Each row is a point on a landscape with many valleys, with its height.
From any point a ball rolls to the lowest of the 2 points nearest to it. It stops when none of these is lower. Distance is the straight distance between rows; heights are no part of it.
q_326: [167 103 180 124 170 161 116 194 193 122 122  74 160 142  64  86  89 109
  58 167 127 121  76]  h=49.4
q_595: [ 88 102 137  85 120 169  70 144 116 168 142  37  92 158  49 148 150 124
 116 151 136 158 111]  h=37.4
q_813: [139 154 126 137 152 122 135 117 122 126 140 114 104 165 108  99 125 104
 116  93 126  80  94]  h=52.7
q_343: [125 155 129 178  80  60 122 134 176  71 147 120 131 103 141 169 117 163
 150 129 122 139 162]  h=38.8
q_59: [141 150 164 111  82  75 140 111 160 112 135 137 170 130 177 123 119 154
  99 121 127 131 163]  h=51.3
q_806: [177 162 137 143 113 120 115 104 115 110 148 175 124 162 110 109 156 176
 119 119 116 129  89]  h=55.6
q_735: [154 170 124 157  70 145 134 119  92 138 138 162  84 161  63 151 190 132
 109  87 185 116 129]  h=58.3
q_296: [ 78 155  78 140  95 165 149 104  64 130 159 128  85 154  63 157 123  68
 136 162 159 130 177]  h=34.4
q_152: [132 161  95 192 154  82  92 162 142  98 138 110 139  86 104 116  78 167
 202 190 124 158 111]  h=31.2
q_391: [147 108 150  76 161 114 140 170 183 124 138 100 147 109 195  78  85 108
 103 142 140  96 118]  h=24.3
q_312: [ 95 138 106 144 113 179 126 111  39 129 174 119  65 145  61 120 132 109
 141 163 157 180 188]  h=31.6
q_637: [172 155 147 156  89 128 124 119 102 104 141 182  73 161  71 138 180 167
 102 108 170 103  73]  h=57.2
q_348: [119 131 127 159 143 123  94 145  93 130 121 133  90  96  60 104 122 174
 202 163 142 145 104]  h=13.6
q_54: [116 109  99 150 121 101 118 154 219  96 106  78 145 121 192 138  54 130
 141 191 144 136 147]  h=17.4
q_974: [126 111  88 138 151 136  91 140 131 125 142 140 165 134 149 113  88 149
 173 175 103 185  89]  h=35.9
q_6: [108 147 112 173 111  80 131  93 140 107 138  85 139 115 142 185  98 159
 182 127 127 161 172]  h=35.6
q_270: [133 108  96 133 144 155 150  89 102 123 182 163  84 133 105 123 168  70
 127  78 125 101 145]  h=61.9
q_35: [ 87  94 134 123 132 123 105 133 128 133  81 103 177  87 147 118 106 140
 137 133 142 159 122]  h=25.4
q_72: [172 146 184 128 112  80 130 185 217  68 126 178 133 120 121 122  91 165
 103 165 105 107 113]  h=40.5
q_269: [125  90 134  76 143 162 114 103 118 142 165 109  88 150 118 130 181  98
 128  88 117 105 143]  h=60.5
q_627: [160 164 130 156 141  90 108 142 139 105 159 148 121 101 115 141 118 174
 196 153 119 151  76]  h=26.6
q_315: [180 127 149 127 170 166 143 172 198 132 103 112 157 135 122 104  68 105
  76 179 118 137  85]  h=47.5
q_333: [ 81 124 127 119 134 117 108 125 114 130 168  69 106 124  69 110 111  62
  97 126 153 117 126]  h=43.7
q_101: [ 90 110 144 162  97 107 111 120 141 117  69 143 161 138 137 110 109 143
 111 144 114 154 117]  h=18.4
q_281: [116 136 126  91 112 161 156  96  94 179  99 131 116 141 134 151 191 125
 117  70 126 103 147]  h=65.5
q_706: [118 158  92 104 122 126 171  88  86 151 122 137 151  95 191 159 150 120
 142 113 152 129 185]  h=5.8
q_320: [101 116  82 123  99 142 169  79 132 172 106 133 125 169 101 154 162  72
 107  91 137  97 157]  h=64.1
q_872: [185 155 156 110 123 112 122 119 157 106 156 135 146 179 142 139 133 162
 129 119 100 114  76]  h=54.1
q_77: [117 138 164 105  89 143 123 133  72 160 157  94 123 144  74 134 169 112
  91  95 174 150 134]  h=37.1
q_682: [136 111 138  97 171 153 142 186 198 140 126  99 155  71 151 173  97 133
 162 165 104 167 128]  h=42.1
q_182: [133 169 178 124  75  69 119 146 184  87 136 120 152 106 108 155 108 199
 133 129 114 106 127]  h=41.7
q_961: [107  69 150  49 143 136 120 147 144 167  76  78 123  68 157 128 101 136
  91 106 140 115 100]  h=60.4
q_151: [115  85 101  91 179 152 105 155 154 128 135 118 156  93 138 125  85 140
 155 187 101 180 128]  h=39.0
q_130: [ 83  67 143 106 128 165  92 143 125 168  96  63 110 121  92 158 136 132
 130 110 124 127 108]  h=34.6
q_917: [146 148 166  94 157 119 134 173 157 133 140 118 158  85 134 129 141 138
 152 132  99  80 113]  h=47.4
q_240: [125 138 161 146 118 137 112 135  87 150 156 128 119 124  72 127 164 137
 124 117 132 123 107]  h=33.7
q_207: [108 112 109 129 143  95 139 151 194 102 117  71 129  88 193 186  81 127
 156 139 134 148 161]  h=24.4
q_224: [142 160 115 107 134 102 163 109 107 125 178 171 168 127 196 119 151 114
 122 109 157 147 175]  h=22.4
q_127: [133 150  91 172 137 146 155 126  46 123 142 185 109 121 105 114 140 104
 158 139 173 136 168]  h=33.8
q_931: [159 135 107 141 140 147 123 121  70 112 170 213 120 134 129 109 158 127
 166 131 123 152 157]  h=35.0
q_282: [126  86 157 122  98 148 133 105 111 151 132 139 158 162 120 121 182  96
  62  93 129 114 143]  h=34.8
q_579: [122 128 114 149 128 199 123 127  21 135 138 166  94 151  88 130 168 122
 143 136 140 198 195]  h=28.4
q_873: [137  76 156  97 117 164 118 142 131 109 124 145 165 143 129 125 183 128
  98 100  81  97 117]  h=38.7
q_2: [105 112  85 127 165 109 148 147 154 118  95 111 127  74 203 154  84 127
 178 151 111 111 131]  h=29.9
q_559: [138 187 141 131 119 120 127 134  55 168 159 133 158 151 136 118 131 172
 133 136 165 187 118]  h=25.2
q_723: [188 141 194 122 125 125 114 152 168  80 143 119 156 160 116 106 124 165
  83 144  89  89  70]  h=52.5
q_920: [122 114 107 118 121  74 118 140 184 113 112  90 150 118 222  93  85 120
 122 162 153 116 130]  h=25.3
q_831: [142 166 118 159 173 127 113 123 100 127 137 160  77 107 107 119 111 162
 205 140 105 118  93]  h=20.9
q_643: [ 98  89 109 132 123 169  88 104  46 155 152 128 130 137 118 122 160 117
 124 145 148 208 175]  h=23.9
q_766: [134 103 117  93 127 132 150  78 132 159 121 134 148 125 188 128 137 134
  96 105 119 136 124]  h=57.1
q_337: [115 121 122 142 155 132 132 151 137 122 110 170 103 107 121 119 148  95
 148  97  96  91 135]  h=29.2
q_363: [175 131 115 132 176 174 136 148 186 117 105 140 132 153 128 112  84 103
 126 135  98  98  81]  h=45.0
q_990: [ 97 116  87 155 144 136 151  86  80 136 131 100  85 152 139 123  96  65
  97 126 167 120 119]  h=46.3
q_775: [150 124 164 133  99  87 117 131 176  78 111 207 106 139 117  92 131 127
  75 111 116  78 134]  h=45.6
q_859: [130 150 164  87 161 109 125 142 126 147 164  90 115 115 141 112 126 116
 132 114 133  79  99]  h=50.1
q_564: [101 134  98 124 103 140 154  97 118 118 170 130  94 141  90 156 145  47
  99  87 143  97 169]  h=62.9
q_3: [117 118  81 177 124 123 169 117 131 112  74 183 118 122 143 117 144 111
 174 123 108  95 144]  h=22.8
q_257: [134 128  71 202 115 139 185 117  78 120  95 202 113 130 114 119 156 112
 138 126 147 106 170]  h=29.0
q_470: [105 102  95 112 132  99 153 111 114 150 107 105 142  62 207 137 113 132
 153 138 134 133 161]  h=22.3
q_366: [149 151 100 157 112 118 179  77 118 132 127 182 141 162 158  83 152  95
  80  93 162 101 164]  h=46.8
q_525: [155 141 161 139 129  98 116 205 197  97  99 154 142  92  82 117 100 151
 137 163 116 129 105]  h=37.8
q_405: [ 95  79 116 113 162 147 141 126 138 146  98 114 107 102 140 128 122  87
 126  92 115  89 138]  h=34.1
q_908: [138 130 101 126 203 156 146 164 171 120 116  96 108 109 159 106  81  71
 140 142 118  97 102]  h=42.0
q_855: [144 145 141 145  92 104 136 106 150 106 122 190 152 140 156  89 153 121
  85 107 136 102 159]  h=48.5
q_648: [ 96 141 113 147 146 110 142 115  65 144 180  97 101 134 105  96 111  63
 120 124 176 117 132]  h=46.4
q_265: [ 79 136 122 132 110 132 111 114 154 110 122  74 103 169  95 138 102  79
  91 132 122 101 102]  h=41.0
q_376: [122 117 169 152  84 140 104 138 112 136 102 140 128 162  80 127 191 149
  83 104 129 136  87]  h=29.7
q_993: [117  68  83 121 178 139 120 174 152 137 105 111 109  89 155 104  86  68
 124 145 141 114 119]  h=38.6
q_94: [119  71 102  79 148 161 135  79  84 168 153 143  93 113 165 131 159 124
 125 104 127 142 145]  h=59.0
q_796: [108 141 138 137 135 151  85 122  70 151 175 110  65 139  51 113 139 108
 142 122 148 164 146]  h=34.5
q_45: [159 144  98 125 129 151 138  99 141 129 128 139 134 137 129 172 153 178
 203 141  79 148 119]  h=35.5
q_718: [ 78  89 140 146 105 125 115  95 139 128  88  95 118 131 105 134 128  86
  96 101 141  95 117]  h=38.3
q_450: [ 93 104 168 111 107 142  94 140 106 160  91  97 164 119 113 147 158 162
 140 114 117 157 109]  h=30.9
q_971: [160 133 144 151  93  77 131 129 197  68 116 202 126 158 136 117 101 149
 105 158 106 120 121]  h=43.0
q_381: [137 130 128 148 129 125 122 103  87 142 139 152 158 181 127 104 144 105
  64 100 152 151 109]  h=39.2
q_33: [144 148 129  51 156 141 129  86 119 161 149  98  95 123 170 159 120 167
 193 128 102 156 128]  h=45.9
q_298: [124 138  96 152 144 114 127 113 136 117 139 102 150 129 157 166 106 169
 188 150  88 157 123]  h=31.9
q_683: [116  72 136  79 118 130 116  96 144 149  84 116 147  96 190 137 128 151
  64 122 129 111 101]  h=58.8
q_875: [135 178 175 101 110  85 125 163 146 117 129 143 123  96 124 144 152 178
 160 113 110  85 130]  h=44.5
q_865: [114 129 100 172 120 135 166  93  91 122 113 133 135 158 154 107 123  89
  75 104 183 133 158]  h=43.2
q_453: [135 128 140 100 151 118 141  92 144 129  97 122 130 159 176 107 127 126
  96  96 110  79 104]  h=55.0
q_957: [178 119 181 108 141 152 106 175 163 117 108  87 148 186  79 112 105 147
  76 142  95 112  64]  h=51.0
q_146: [125 139 165  76 146 124 134 182 195 130 106  69 159  92 148 169  72 152
 126 150 103 132 114]  h=44.6
q_119: [118 128 143 181  78 123 124 114 115 123  61 174 142 168  95 116 140 145
  90 104 108 138 122]  h=24.7
q_51: [127 136 132 170 114  72 105 194 173  96 118 132 163  70 113 122  78 180
 176 168 127 150 131]  h=34.7
q_836: [145 184 128 116  96 147 143  97 114 164 117 135 126 142 137 190 165 180
 168 113 108 143 153]  h=38.9
q_660: [143 158 154  81 131 151 121 108  88 184 126 111 110 135 141 137 180 171
 178 115 121 160 160]  h=42.3
q_25: [122 117 122 129 130 139 112 108  75 149 153 133 184 136 153 130 130 136
 132 133 139 190 135]  h=16.4
q_909: [142 147  99 160 121 113 161 132 105 102 154 175 157 118 168 131 153 128
 163 138 117 136 184]  h=30.2

Call two points neighbours if one is among the 2 nearest of the other. Go from one point of each pair to the other, from neighbour to neighbour, staying as low as possible. Name the highest point that can't be avoided.
q_391, q_348: q_855
q_391, q_54: q_920
q_3, q_391: q_931
q_54, q_706: q_2

For each start below, name the point where the ball stops.
q_775: q_348
q_320: q_298
q_637: q_3
q_917: q_298
q_315: q_3
q_648: q_3
